Each row is a point on a landscape with many peaks, with its height.
From any point a climber steps to the highest of the 4 points nearest to it. It stops when none of these is higher. Distance is the straight distance between rows; heights are no part of it.
Z_383 (h 46.6): [ 37 -17  36  17  12  28  72   0  -1  11  66 -19  -3 -49  12 -27 -17 -18
  57  -1  30  -4 -42  56 -14   5  -4 -14 -24  12  18  10  54  31  53   7
   3  -1  60   6  28 -18  47  -3  27  14 -44   3 -44]
Z_770 (h 32.0): [ -5  19  18   1   5   0 -27  43  31 -29 -16  15  11  79   2  29  21   7
 -27 -22  -6  24 -14 -25  22 -12  -2  14 -18 -12 -15 -21 -32 -45 -71   2
  11 -34  -8 -11 -18  29 -15  37 -25 -53 -17 -37  11]
Z_999 (h 29.3): [-14   8 -23  -9 -15 -22 -49   1   1  10 -37   8  -6  -1 -21   6  -2  -3
 -16   2 -20 -24  38 -22  -7  10   4   1  23 -13   3 -13 -15   1   3   1
  -5  10 -49  -8  -9   6 -22  -8 -15  11  47  18  13]
Z_516 (h 50.1): [ 25 -23  19  12   6  24  48 -20  -7  22  61 -19  -9 -61  11 -45 -31 -12
  39   2  22  -7 -19  50 -14  21 -12 -24 -11   7  25  16  48  29  72  -4
   4  13  39   3  36 -28  50 -33  34  36 -24  10 -33]
Z_834 (h 32.8): [-11   1 -40  -8 -14 -10  17 -36 -22  30   3 -19   4 -75   2 -38 -32  13
   8   0 -11 -14  32 -21 -38  36 -10 -25   6  15  -4  18  25  39  79   2
 -10  43 -28  12  21 -43  41 -33  22  51  42  43 -20]
Z_980 (h 46.5): [-14   2 -18  -7  -8   5   8 -15 -21  18   9   0   3 -45  22 -12 -15  -9
  18  -3   4  -4  13  16  -6  11   5  -8  -8  10  -2   9   7  22  42   1
  -9  17  10  -4   1 -24  19 -16   6   6   3  13  -8]
Z_492 (h 29.6): [ 20 -17  40   9  12  -4  28  17  20 -30  29 -11  -4  36   9  18  18 -13
 -10  23  10  27 -52  34  20 -16   2  11 -27  -3   6  -5  11 -28 -43   8
  -3 -35  48   5   4  19 -17  13  10 -15 -34 -41 -15]
Z_182 (h 28.8): [ 25 -18  54  13   6  -4  34  27  19 -33  31 -17   0  50  16  25  20 -17
 -10  19   6  30 -60  41  28 -21  -8  13 -33  -7   6  -9  13 -31 -49   6
  -6 -38  55   0   1  22 -13  18  12 -22 -44 -44 -16]
Z_56 (h 19.4): [-37  18 -40  -9 -12  -8 -86   6   4  -3 -55  15  18  56 -41  28   2  40
 -43 -31 -37 -19  60 -74   3 -17 -11  13  13   0 -17 -16 -50 -24 -33 -32
  29  -3 -98 -24 -24   9 -28   5 -28 -16  47  14  53]
Z_633 (h 39.4): [-11   3 -12   7  -1 -13  -3   2 -12   0  -3   1  -8 -20   8  -3  -5 -10
  12  12   3 -12  10  12  11   2   9  -5   5  11 -12  -1  -4   0   3  -8
  -5  15   7  -7  -8  -1   2   6  -3  -5  -5  -5   7]
Z_929 (h 18.9): [  6 -21  28  17  18  -7  34   0   8  -6  24  -6 -10  -8   9   5   9 -13
   9  14  23  13 -32  32   6 -19  15   7 -19   5   7   4  27 -14 -14  12
  -1 -15  52  18   8  21   0   2  21  -6 -30 -22 -14]
Z_295 (h 43.8): [  7   4   3   7   4  -8   0  15   1 -22  -5   2 -11  19   2  -2  11  -4
   7  25   1  -3  -3   4  12  -2  13  -2   5  12 -15   0  -4 -12 -27  -1
   2  -2   9  -1  -7   5 -15  17  -5 -16 -15 -18  10]
Z_502 (h 51.5): [-16   5 -48 -14 -10  -7   3 -37 -23  34  -6  -8   7 -75  -1 -36 -23  19
  -5   0 -10 -12  34 -35 -39  28 -15 -15  26  -1   3  16   1  42  61   1
 -12  45 -46   5  12 -39  23 -40   8  51  53  43  -8]
Z_137 (h 42.6): [-17   1 -19   0 -11 -17 -15  -5 -16  14  -3  -2  -5 -27   8  -1 -11 -12
   5   3  -6 -11  17  -2   4   3   0  -7  13   4  -8   2  -6   6  15  -5
  -8  22  -4 -12  -4  -1   8   1 -10   9   9   1   9]
Z_313 (h 31.5): [-15  -3 -18   3 -13 -24 -26  -4 -11  14 -14  -3 -12 -14  -4   1  -7 -10
  -3   6 -13 -12  23 -13   2   4  -1  -5  22  -2  -5   0  -5  -2   6   1
  -7  21 -16 -13  -8   4  -1   1 -13   7  20   5  11]
Z_278 (h 48.3): [ 21 -24  30  14  12  23  56 -12  -9  18  54 -13  -5 -39  14 -21 -12  -9
  31  -6  29   5 -33  40 -10 -11  -1  -7  -8  11  15  15  40  22  37   3
   5  -1  53   6  21  -4  31  -9  16   3 -33  -3 -19]
Z_609 (h 54.8): [ 16 -23  12   0   7  30  41 -28 -15  22  46 -12  -7 -46  12 -41 -24 -10
  27   0  20  -2 -14  38  -8  13   0 -11  -4   6  22  22  37  29  60   0
   4   9  34   5  20 -23  33 -35  22  21 -16   9 -21]
Z_724 (h 56.3): [ -2  21 -22 -18  -7   5 -57  10  24 -10 -47  17   4  59 -30  25  14  21
 -24 -23 -18   2  23 -43  14 -21  -8  20  13 -14 -17 -22 -52 -20 -48 -26
  14  -8 -64  -7 -24  22 -32  24 -25 -14  26   5  29]
Z_785 (h 52.3): [ -2  21 -21 -19 -11   0 -55   9  22  -9 -45  19   3  51 -31  21  12  21
 -26 -16 -20  -5  25 -37   9 -18  -6  14  15 -11 -15 -24 -45 -14 -40 -28
  12  -5 -66  -6 -18  16 -36  16 -25  -9  31   9  26]
Z_587 (h 32.3): [ -8  14   7   4   6   0 -32  40  35 -24 -21  13   3  81   0  25  19   8
 -28 -24 -11  33 -11 -35  20 -18  -7  15 -10 -17 -16 -20 -43 -41 -73  -2
  12 -32 -20 -11 -23  32 -13  40 -28 -47  -6 -35  15]
Z_820 (h 40.8): [-25   6 -36 -10 -11 -11 -27 -21 -23  28 -17   1   2 -45  -4  -6  -8   0
  -8  -4 -13 -14  34 -29 -19  16  -9  -4  29 -16   6   5 -11  15  31   8
 -13  27 -28  -5   1  -7   7 -20 -15  28  41  25   9]
Z_840 (h 29.8): [ 45 -15  49  16  13  32  79   1   1  12  64 -19  -6 -49  13 -28 -20 -31
  74   9  33  -8 -43  66  -9  20   3 -23 -28  12  26  16  64  33  65  20
   3   0  77  18  37 -26  55 -10  43  22 -48  13 -63]
Z_246 (h 32.4): [-24  10 -63  -7  -7  -8 -14 -50 -21  38 -31   5  22 -79 -13 -47 -32  29
  -6   3 -14 -42  61 -45 -40  34  -8 -21  51  13  -3  19  -5  62  82  -9
 -13  58 -72   2   2 -52  10 -50  12  61  60  59   2]
Z_675 (h 30.0): [ 22  -9  41   4   8   1  22  20  17 -35  23  -3  -1  48   9  18  21 -11
 -15  23  12  28 -56  25  25 -14  -2  16 -21  -8   5 -11   1 -30 -49   3
  -1 -37  42   3   1  18 -26  12   4 -18 -32 -44  -8]
Z_556 (h 54.6): [-17   8 -49 -14  -9  -5  -7 -36 -24  31 -13  -1   7 -69  -1 -28 -17  18
  -7  -1  -8 -13  38 -35 -37  27 -13 -11  30  -7   5  14  -7  37  56   1
 -13  41 -43   4   8 -33  15 -37  -1  48  52  40   1]
Z_568 (h 71.3): [  6   1   0   1 -15 -18 -25  16  13 -14 -21   6 -15  39  -2   9   3   3
 -13   1 -17   6  11 -21   3  -7   3  -5   8   4 -12  -6  -8 -16 -34  -5
   9  11 -29  -5  -6  12 -19  18 -15 -19  11  -6  10]
Z_624 (h 39.2): [ -4 -10  10   5  11   5  22 -10  -7   8  11   7 -11 -33  16 -10  -3 -13
  15   2  24  -1 -12  28   6  -9  15   4 -10  10   7   6  19   8  16   2
  -6   1  35  14   2   1   3 -11  17 -10 -16  -3  -9]
Z_666 (h 35.9): [ -8  15 -17 -15   4   9 -65  14  28 -17 -55  15   7  72 -32  30  21  26
 -23 -27 -19  11  17 -52  18 -24  -6  27  14 -19 -20 -20 -58 -29 -63 -18
  12 -21 -57  -6 -33  31 -29  33 -28 -22  17  -4  35]
Z_898 (h 63.7): [  2  16 -16 -15  -8   3 -49  13  28 -11 -42  18  -2  60 -22  22  13  18
 -24 -19 -16  13  13 -39  12 -21  -7  16  10 -18 -14 -22 -48 -21 -54 -23
  12  -8 -55  -3 -22  23 -29  24 -24 -19  23  -1  19]
Z_168 (h 54.1): [-26   7 -41 -12  -8  -9 -20 -26 -26  30 -17   0   4 -55  -1 -11 -10  12
  -7  -3 -10 -11  35 -32 -25  20 -11  -4  30 -15   9   9 -12  22  43   8
 -15  33 -33   0   6 -16  10 -27 -10  35  43  31   8]
Z_959 (h 68.9): [  8   8   9   3  -7 -10 -12  22   8 -26 -12   3  -5  46   2   9  12   5
  -6   7  -9   7  -1 -14   7  -3   8  -6   4   9 -14  -2  -9 -21 -42   0
   9  -2  -8   0  -7  10 -19  22 -15 -26 -10 -18  11]
Z_942 (h 24.1): [  5 -12  18  11  17  -5  21   7  10 -15  14   1 -13   0   5   2  12 -10
   4  23  23  11 -27  29   9 -14  15  10 -14   3   1  -2  13 -17 -22   4
  -5 -17  39  14   3  13 -10   3  15  -8 -21 -24  -8]
Z_90 (h 15.7): [ 22   4  63   4  12   9  13  27  24 -28  12  11   3  89   5  39  29 -18
 -27  -3  15  26 -62   8  52 -18 -10  32 -22 -20   2 -12 -17 -47 -72   1
   6 -50  44  -5 -17  33 -28  32 -16 -51 -43 -47   8]
Z_905 (h 26.6): [ 29 -18  69  14   3  -1  42  38  15 -34  37 -19   4  60  21  30  22 -23
  -6  17   3  30 -70  53  34 -25 -10  13 -45  -7   7  -7  17 -32 -53  12
  -5 -38  66   0  -6  20 -14  34  13 -34 -57 -40 -19]
Z_604 (h 46.4): [  1  -1  -1   6  -8 -18 -14  11  -2 -11 -12  -2 -13  17   0   4   1  -5
   3  14  -9  -5  11  -6   9  -2   8  -6  13   9 -15  -1  -4 -10 -19  -4
   2  12  -6  -8 -10   8 -11  16 -13 -12  -1  -8  11]
Z_940 (h 10.5): [ 18 -22  46  18  19  -3  54   8   4 -13  39 -23   3  10  12  19  12 -17
  17  14  18  18 -41  48  12 -21  11   3 -28   2   7   7  34 -18 -23  20
  -5 -26  79  10  10  25  16  22  20  -4 -53 -23 -20]
Z_868 (h 51.1): [  9 -16   5  -5   3  29  32 -31 -19  22  34  -9  -5 -44  15 -39 -26 -10
  26  -1  13  -4  -1  31  -7  19   7 -10  -3   9  21  22  32  27  61   3
   1  10  30   5  14 -27  29 -33  23  18  -7  14 -16]
Z_64 (h 17.6): [ 14  14  46  -2   8  14   1  25  17 -33   4  13   9  80   4  29  28 -10
 -23  -2   9  19 -47  -2  39  -9   1  22 -20 -12  -1 -13 -19 -43 -64   5
   6 -45  33  -3 -12  23 -29  26 -15 -45 -36 -42   9]
Z_882 (h 28.2): [  2 -12  16  11  17  -2  26   0   4  -2  13   6 -14 -17  11  -5   4 -12
   9  12  26   7 -20  30   9 -12  17   7 -13   7   5   2  18  -4  -6   6
  -1 -10  38  18   2  11  -4  -3  19 -10 -18 -15  -9]
Z_697 (h 19.6): [  9 -23  33  17  17   2  49  -3  -2   4  35  -9  -5 -17  12   2   3 -11
  15   3  27  12 -31  35   1 -20  11   3 -19   9  10  12  35  -4   0  11
   2 -11  63  17  14  20  15   4  17  -6 -37 -15 -14]
Z_405 (h 27.4): [ -1   2   3   6  12  -6   8   7   0 -14   1   6 -13  -2   5  -4   5  -7
  11  22  16  -4  -8  19  11  -5  18   2  -2   9  -8  -2   1  -5 -17  -1
  -3  -2  19   6  -6   4 -10   7   8 -11 -16 -16   1]
Z_842 (h 65.1): [  3   2  -6  -4 -19 -19 -35   9  15  -5 -28   9 -17  30  -9  10  -1   0
 -16   0 -19  -1  20 -21   2  -8   1  -3  14  -4  -7 -11 -13  -9 -24  -7
   5  12 -40  -6  -9  14 -23  10 -15  -9  26   0   8]
Z_740 (h 19.7): [ 29  -8  66  13   5   4  32  36  23 -32  33  -5   1  74  16  36  25 -19
 -19   8   6  34 -75  32  43 -25 -20  24 -34 -14   5 -16  -3 -37 -64  -3
  -1 -42  56  -4 -11  27 -20  34  -3 -45 -49 -48  -5]
Z_583 (h 68.4): [  8  11  14   0  -6  -3 -15  29  15 -31 -15   7   1  59   5  17  17   7
 -12  -3  -9  15  -6 -19   9  -3   5   1  -5   5 -12  -8 -13 -28 -52   4
  11 -12  -7   2  -6  15 -19  27 -16 -38 -15 -22  11]
Z_657 (h 47.7): [-20   4 -23  -3 -10  -4   0 -10 -23  17   3  -1   2 -43  20  -6 -12  -8
  13  -3  -4  -8  14  10  -3   8  -1  -9   0   7  -7   3  -1  16  30  -1
 -13  19   2 -10  -2 -15  16 -10  -3   6   7   8  -2]
Z_49 (h 29.2): [-36  11 -35 -12  -4 -11 -98   8  16 -10 -65  17  13  65 -43  41   9  46
 -42 -36 -35  -3  50 -75  12 -28 -10  25   6  -1 -25 -16 -54 -36 -50 -25
  20 -13 -99 -27 -41  19 -30  16 -25 -26  33   6  54]
Z_371 (h 29.5): [-42  18 -62   3  -9 -20 -66   6  -8   4 -51  12   8 -17 -33   1  -3  20
 -24  -5 -26 -38  60 -37 -28  25  -4 -10  28  -8  -2 -11 -27  15  16  -4
  -8  13 -84 -17  -7 -16 -15 -14 -15  24  52  29  32]
Z_324 (h 11.9): [ 20 -17  44  15  24   7  64   7  -3 -11  47 -22   7   8  15  17  13 -21
  28  13  21  15 -44  56  16 -28  13   0 -34   4   9   9  33 -13 -19  20
  -4 -30  97   7  14  23  21  29  21  -5 -62 -19 -25]
Z_165 (h 28.5): [ -9   2 -30  -9 -11   6  23 -32 -25  23   7 -23   5 -59  14 -32 -28   4
  19  -1 -10 -12  29   2 -27  39   0 -20  -3  20  -1  22  29  34  74   6
  -7  26  -4   8  18 -42  42 -29  19  38  22  31 -17]
Z_83 (h 23.5): [-30  21 -46  -3 -15 -15 -63  11  -3  -1 -47  13   8  12 -39   7   0  18
 -28  -3 -31 -37  51 -35 -17  10  -5  -2  23  -4  -8 -22 -33   5  -1 -18
   3   2 -85 -23 -11  -8 -26  -7 -21  12  54  22  36]
Z_860 (h 26.8): [ 23 -23  59  13  10  -8  44  27  16 -32  36 -24   4  42  17  24  19 -19
   0  20   6  27 -59  55  25 -20  -1   6 -40  -3   8   0  24 -27 -40  20
  -8 -36  72   2   3  22  -4  28  19 -20 -56 -36 -23]
Z_884 (h 42.5): [ -7  23 -26 -18 -12   1 -62   5  12  -5 -47  18  10  52 -35  24   9  27
 -25 -19 -25 -13  32 -43   6 -16 -10  14  18  -4 -17 -20 -49 -13 -35 -30
  17  -6 -75 -13 -21  13 -35  14 -27  -8  32  13  36]
Z_500 (h 70.0): [  8   5   5   0 -14 -12 -21  24  19 -22 -20   9  -9  53   1  15  10   7
 -16  -4 -14  16   6 -25   4  -8  -2  -2   0   0 -14  -8 -16 -25 -48  -3
  11   3 -26  -1  -7  18 -20  22 -20 -30   2 -15   8]
Z_443 (h 48.5): [-45  16 -65   0 -10 -20 -51 -17 -17  20 -54  22  16 -48 -17  -9 -10  28
 -17 -15 -16 -34  68 -46 -41  32  -4 -18  36  -5   1   7 -20  31  43   6
 -15  34 -72  -1  -3 -24  -5 -31  -9  36  44  47  26]
Z_978 (h 45.3): [-13   4 -37 -11 -12  -3  16 -28 -23  23   7 -19   7 -64  12 -27 -26   9
  11  -3 -10  -6  26  -9 -32  35  -6 -20  -2  13  -5  18  22  34  68   5
  -9  31 -15   3  15 -42  38 -30  14  36  29  32 -14]
Z_429 (h 50.9): [-14   3 -13   2   1  -3   3  -2 -14   8   1   4  -3 -36  16  -5  -8 -10
  15   2  10  -9   5  20   7   0  11  -4  -3  10 -10   1   3  10  18  -3
  -9  13  13  -3  -8 -10   8  -4   5  -5  -5   2  -3]
Z_733 (h 43.4): [-29  11 -36  -8  -9 -19 -51  -9 -10  16 -42  10   6 -25 -21   1  -1   5
 -14   0 -20 -28  48 -26 -18  22   0  -2  30 -14   7  -7 -16  12  23   9
 -12  18 -49  -5  -4  -3 -13 -19 -12  23  49  26  15]
Z_635 (h 18.3): [ -7  -5  -9   2 -14 -26 -26   2  -4   4 -17  -1 -14   4  -5   3  -3 -11
  -6   7 -14  -8  21 -14   5  -1   2  -8  19   1  -8  -2  -5  -7  -8  -1
  -1  19 -20 -11  -9   9  -8   7 -14  -1  17   3  12]
Z_345 (h 58.9): [-22  11 -55 -12  -7  -6 -14 -42 -24  32 -29   8  13 -66  -8 -29 -17  27
 -10  -3  -8 -23  51 -45 -38  28  -9 -14  42   0   4  18 -11  46  59   4
 -14  47 -56   4   4 -38   5 -41   3  51  50  51  11]
Z_579 (h 42.4): [ 36 -18  40  14  11  25  67   2   2  14  63 -21  -4 -56  11 -31 -23 -22
  64   6  30  -7 -34  64 -13  17  -5 -24 -23  12  22  13  59  33  66  12
   3   5  62  10  36 -27  56 -14  40  22 -43  11 -53]
Z_909 (h 29.0): [  5 -22  24  11  13  11  38 -12  -7  13  30   0 -13 -32  13 -12  -4 -10
  17   0  28   5 -24  31   1 -16  13   4 -10  10  15  13  33   8  20   7
   0  -1  48  18  11   7  14 -11  16  -6 -24  -7 -12]
Z_323 (h 70.3): [  5  11 -12 -11 -15  -8 -41  13  24  -7 -36  16 -11  43 -16  18   7   8
 -24  -5 -18   1  18 -29   2 -14  -4   6  10 -11  -9 -20 -29 -14 -36 -19
   9   4 -54  -6 -14  14 -32  13 -18 -11  31   1   9]
Z_623 (h 18.4): [-32  20 -46  -2 -18 -10 -72   8  -5   0 -49  12  11  39 -46  17   1  30
 -40 -17 -39 -32  58 -60  -7  -5 -10   2  24   1 -13 -17 -43  -7 -18 -32
  23   4 -95 -27 -12  -3 -27   0 -31  -3  53  17  48]
Z_327 (h 74.0): [  7   5  -7  -6 -17 -14 -36  14  22  -9 -29  14 -16  44  -7  15   6   5
 -21  -5 -21  10  13 -27   3 -10  -1   1   7  -5  -9 -14 -23 -16 -38 -12
  10   7 -44  -3 -10  16 -25  14 -18 -18  23  -1   6]
Z_625 (h 68.0): [-28  12 -46 -15  -6  -7 -26 -30 -25  30 -32   6  11 -56  -8 -14 -10  20
  -7  -6  -9 -19  49 -38 -31  28  -5  -7  37 -13   8  13 -15  30  47   9
 -14  33 -45   6   4 -22   0 -32  -6  40  45  41  14]
Z_144 (h 17.1): [ 15 -18  42  18  23   6  60   1  -3  -3  46 -20   4  -5  14  10   9 -16
  26   9  21  13 -39  46   7 -24  12   0 -26   8   8   8  35  -7  -9  17
  -1 -23  83  12  16  21  24  20  17  -1 -54 -16 -22]
Z_244 (h 30.7): [ 19  -2  32   3  13   5  17  18  13 -33  15   2  -4  42   6  11  22  -8
 -10  25  13  20 -45  16  21  -8   6  12 -15  -5   2  -9  -3 -30 -47   2
   2 -33  36   3   1  13 -27  11   2 -17 -25 -40  -3]
Z_973 (h 42.1): [ -6   0 -13 -13  -6  18  19 -27 -24  19  13  -8   4 -46  21 -23 -21  -5
  20  -5   1  -5  12  20 -11  24   8  -8  -9  15   5  18  22  30  61   5
  -4  16  11   3   7 -35  25 -28  15  11   4  17 -14]
Z_309 (h 62.5): [ 21 -25  23   7   6  25  51 -19 -12  20  55 -14  -8 -48  14 -35 -19  -9
  30  -6  25   1 -27  41  -9   2  -5 -10  -6   8  19  18  42  27  51  -2
   6   6  42   2  20 -16  35 -20  19  13 -26   2 -21]
Z_821 (h 68.2): [  4   8   1  -2 -10  -4 -30  29  29 -20 -22  13  -4  65  -1  20  15  11
 -21 -15 -15  23   0 -32   8 -14  -5   6  -4  -9 -12 -15 -29 -30 -57  -8
  11  -8 -30   0 -12  21 -19  28 -22 -32   4 -19   9]
Z_505 (h 62.9): [ 12 -23  36  18  17  -7  44   2   5  -6  33 -16  -5  -5  11  10   9 -12
  10  10  20  16 -34  37   4 -23  10   6 -21   6   7   5  33 -14 -14  15
   0 -21  64  16  14  24  11  10  20  -5 -39 -21 -16]
Z_44 (h 27.8): [ 11 -12  22   9  18  -5  24   9  13 -23  15   0 -10  14   6   6  15 -10
  -2  26  16  16 -34  27  12 -14  13  10 -17   1   3  -4  10 -21 -31   6
  -4 -25  41  12   3  16 -13   5  12  -9 -23 -32 -10]
Z_686 (h 49.5): [ -8  23 -23 -18  -8   4 -63   7  20 -12 -51  17  12  58 -37  28  15  29
 -25 -26 -21  -4  30 -48  12 -22 -11  18  17  -7 -21 -22 -52 -18 -46 -29
  17  -8 -72 -12 -26  19 -35  20 -28 -13  25   9  38]
Z_788 (h 57.4): [ 15  14  22   1   5   4  -1  22   7 -37  -3   7   6  55   4  10  22   2
  -7  13   1  10 -20  -4  16  -1  10   4  -6   4  -8  -5 -13 -25 -49   4
   8 -21  16   4  -5  10 -26  20 -11 -29 -23 -30   9]
Z_219 (h 47.0): [  4 -14   7  -6   4  26  28 -27 -17  20  26  -1  -4 -41  18 -27 -17 -11
  21  -6  16  -3  -7  29  -3   9  11  -5  -5  10  15  18  28  24  50   6
  -2  10  29   8   7 -19  19 -27  18   3 -10   9 -13]
Z_545 (h 73.4): [ -9   0  -6   4   6  -7   4   1  -8   0   0   4 -10 -22  13  -6  -3 -12
  14  11  14  -7   0  22  13  -3  12  -1  -4  11 -10   1   0   4   3  -5
  -7   9  18   1  -5  -4  -2   2   7 -10 -10  -4   0]
Z_161 (h 48.4): [  7  20  28   0   3   7 -11  33  16 -33 -10  13  13  75   4  24  25   1
 -19  -7  -2  17 -22 -15  23  -5   5  11 -15  -4 -10 -12 -21 -39 -61   9
  11 -32   9  -2 -11  18 -23  29 -18 -46 -26 -35  12]
Z_557 (h 50.0): [-21   6 -34  -9 -15  -8  -3 -19 -25  26   3  -6   3 -53  14  -7 -16  -3
   3  -5  -7  -5  21  -7 -15  17  -9 -12   8   1  -2   5  -1  20  39  -2
 -13  28 -10  -8   6 -21  24 -16  -7  22  23  14  -2]
Z_628 (h 47.6): [ 15 -14  -5  -4   5  28  38 -36 -19  25  39 -18  -6 -52  12 -50 -31  -9
  28   5  10  -9   6  34  -9  34   4 -15   0   8  20  23  36  31  71   2
   2  12  26   6  24 -34  41 -42  30  37  -5  20 -22]
Z_518 (h 51.0): [ 10 -22  19   3   8  26  40 -23 -14  20  39  -6  -8 -39  15 -29 -19  -9
  23  -7  22   1 -19  34  -7   1   4  -5  -6  11  20  20  34  24  45   1
   2   5  40   8  15 -11  24 -24  19   4 -20   5 -15]
Z_444 (h 37.1): [ -5  14 -13 -10   4   8 -54  22  31 -20 -44  16   1  72 -20  27  20  17
 -26 -27 -15  24   5 -48  16 -24  -8  27   8 -23 -17 -19 -56 -30 -67 -19
  13 -22 -46  -7 -28  35 -22  35 -29 -28  16 -11  23]
Z_439 (h 28.7): [ 10   4  11   4  13  -4   8  13   7 -25   3   4  -8  18   3   0  13  -6
   3  27  14   3 -18  11  11  -4  14   5  -3  10  -9  -1  -2 -13 -34  -1
  -1 -13  21   6  -2   6 -17  12   5 -12 -18 -22   4]
Z_875 (h 49.8): [-18  11 -58 -10  -5  -8  -8 -47 -23  36 -26   5  14 -78 -10 -43 -25  27
  -5   1  -9 -30  50 -44 -40  32 -11 -17  44   6   1  19  -8  54  71  -5
 -15  54 -61   6   3 -44  11 -46  10  56  56  55   1]
Z_806 (h 28.0): [-19   3 -23  -6 -15 -22 -41  -7  -6  17 -27   3 -10 -12 -15   3  -4  -8
 -11   2 -19 -20  35 -21  -6   9   0   0  27 -13   2  -8 -10   0   8   7
  -6  17 -37 -10  -9   6 -11  -8 -16  13  39  14  11]
Z_221 (h 20.3): [ 22 -23  56  15  18  -1  52  17   5 -24  38 -27   4  25  15  21  18 -21
  14  22  11  21 -47  56  23 -24   7   1 -36   0   8   4  30 -23 -31  22
  -5 -32  85   4   8  24   9  29  22 -12 -59 -27 -23]
Z_751 (h 60.6): [-17   5 -43  -9 -14  -7   6 -28 -24  29   0 -10   5 -70   8 -23 -21  10
   1  -3 -11  -3  27 -21 -33  25 -13 -14  10   1  -2  15   5  32  57   3
 -12  35 -27   1  14 -36  30 -29   4  38  40  31  -8]
Z_125 (h 5.1): [ 15  13  55  -4  14  10  -1  32  26 -29  -2  18   8  88  -1  37  30 -14
 -28 -11  12  19 -47  -2  48 -13   1  28 -24 -15  -6 -13 -20 -48 -70   9
   7 -52  32  -6 -20  30 -29  33 -17 -57 -36 -44  11]
Z_671 (h 50.6): [  1   9 -13  -8 -19 -16 -45   7  15   1 -33  13 -13  31 -18  10   2   4
 -20  -1 -21  -9  24 -22  -1  -7   0   3  15  -8  -8 -17 -22  -5 -21 -11
   4   7 -53  -7 -13  11 -29   3 -16  -4  40   9  10]
Z_215 (h 41.7): [ 17  12  33  -4   6  11   3  22  10 -37   5  11   8  65   4  14  26  -2
 -16  11   8  16 -34  -1  25  -4   5  14 -13  -4  -3  -9 -14 -32 -53   4
   8 -32  26   1  -5  13 -29  19 -10 -33 -29 -37   7]
Z_234 (h 28.3): [-22   1 -26  -5 -11 -18 -33 -13 -17  24 -19   0  -6 -28  -9   3  -7  -8
  -8  -2 -15 -15  35 -23  -8  13  -2  -3  30 -13   4  -1 -10   5  21   7
  -8  22 -25  -7  -4   2   0 -12 -18  18  37  17  11]
Z_649 (h 44.8): [ -8  -3  -1  -6  -2  16  17 -16 -17  15  10   1   0 -42  22 -19 -13 -12
  19  -4  12  -6   2  28  -3   8  13  -2 -10  13   7  13  17  22  39   5
  -5  11  22   5   2 -19  12 -22  15  -2  -5   8  -9]
Z_640 (h 60.1): [-33  15 -56 -11  -8 -10 -31 -31 -25  28 -43  15  18 -60 -11 -17 -13  29
 -10 -10  -9 -25  62 -47 -38  32  -8 -13  43  -2   4  17 -16  41  54   9
 -14  43 -60   4   1 -31  -2 -36  -4  43  45  52  18]
Z_101 (h 63.0): [ 39  -8  39  16  17  29  88   5   0  10  63 -12  -1 -28  20  -8  -5 -23
  53   3  32   9 -52  56  -6 -11  11  -7 -33  11  15   6  48  27  24  11
   1 -21  84   8  22  -5  38  12  22   1 -50  -3 -46]
Z_893 (h 35.4): [-46  14 -64   4  -7 -23 -63  -2 -12  11 -57  17   9 -30 -29  -2  -6  24
 -20  -8 -22 -39  64 -43 -35  27  -3 -17  30  -8  -1  -5 -27  18  27   1
 -12  22 -81  -9  -4 -20  -7 -19 -12  29  46  39  31]
Z_448 (h 25.1): [ 23   1  52   1   7  12  16  24  17 -33  15   5   3  72   4  27  25 -14
 -23   8  12  27 -61  12  38 -16 -10  25 -19 -14   4 -13 -11 -40 -61   0
   2 -44  43  -2  -7  21 -30  21 -11 -35 -37 -45   3]
Z_915 (h 56.7): [ 21 -16  35  18  18  17  72  -2  -7   9  56 -16   4 -28  15  -3   1 -14
  37   1  25   8 -41  44  -4 -24   6  -2 -21  12   9   8  41  15  13   8
   1 -14  76  11  21  11  32  13  14   0 -49  -9 -26]
Z_214 (h 47.5): [ 40 -15  40  17  15  30  81   5   2  11  65 -15  -3 -43  13 -20 -14 -22
  61   4  31  -1 -45  57 -10   2   3 -15 -30  14  17   8  54  32  46  10
   0 -10  70   9  27 -15  46   0  30   9 -46   4 -51]
Z_261 (h 41.8): [-15  17 -21 -17   2   3 -77   9  21 -16 -60  16  14  68 -41  38  18  34
 -27 -34 -23   2  32 -59  17 -25  -8  22  14  -7 -25 -17 -57 -27 -52 -22
  16 -17 -73 -12 -39  27 -32  31 -27 -22  20   8  45]
Z_793 (h 40.0): [  9  -4 -11  -7   4  25  34 -40 -22  22  28 -18  -2 -52  13 -49 -29  -7
  28   6   4 -12  15  27 -10  39   7 -17  -1  12  16  23  34  33  73   2
  -1  15  20  10  23 -37  38 -40  29  37   1  23 -19]
Z_456 (h 73.9): [-34  13 -45 -11  -8 -13 -43 -19 -19  22 -41  11  11 -45 -15  -2  -6  15
 -11  -6 -13 -25  54 -35 -30  26  -2  -4  35 -13   7   4 -16  23  38  11
 -15  25 -50   2   1 -14  -6 -27 -10  33  46  36  20]
Z_51 (h 28.1): [ 17 -22  45  14  12  -9  35  16  15 -28  30 -16   0  28  12  18  16 -15
  -3  20  11  24 -50  41  17 -19   4   9 -32  -2   6  -3  24 -30 -36  15
  -3 -32  60   9   6  23  -5  17  18 -12 -42 -36 -17]
Z_61 (h 54.0): [-22   6 -38 -10 -16  -8   0 -23 -27  27   3 -11   6 -59  15 -15 -16   5
   2  -6 -10  -4  24 -14 -27  21 -12 -12   9   0  -3  11   3  24  48   3
 -12  31 -17  -6   8 -28  26 -24  -3  32  33  24  -6]
Z_685 (h 71.5): [  4  11  -6  -8 -14  -5 -38  18  27 -14 -31  16  -9  55  -9  17  11  11
 -22 -13 -16  17   9 -33   4 -18  -5   5   4 -11 -10 -19 -32 -22 -52 -14
  13  -2 -44   0 -12  22 -24  20 -21 -22  18  -7   9]
Z_211 (h 50.5): [ 33 -21  33  14  10  24  65  -1  -1  15  64 -20  -2 -52  13 -29 -18 -13
  48  -2  26  -2 -40  52 -13   5  -8 -17 -20  13  17  12  51  29  54   3
   5   1  55   3  27 -20  46  -9  28  13 -39   5 -39]

For each start below, name the point where the climber stops.
Z_125 -> Z_327
Z_56 -> Z_327
Z_49 -> Z_327
Z_623 -> Z_327

Call two points neighbours if one is among the 4 nearest of the other. Go from one point of each pair to the other, from neighbour to neighbour, staying as high as possible. Name the lowest point that can't be avoided.
Z_505 and Z_456 -> Z_697
Z_456 and Z_327 -> Z_999
Z_101 and Z_751 -> Z_649
Z_456 and Z_545 -> Z_657
Z_309 and Z_101 -> Z_211
Z_751 and Z_456 -> Z_556
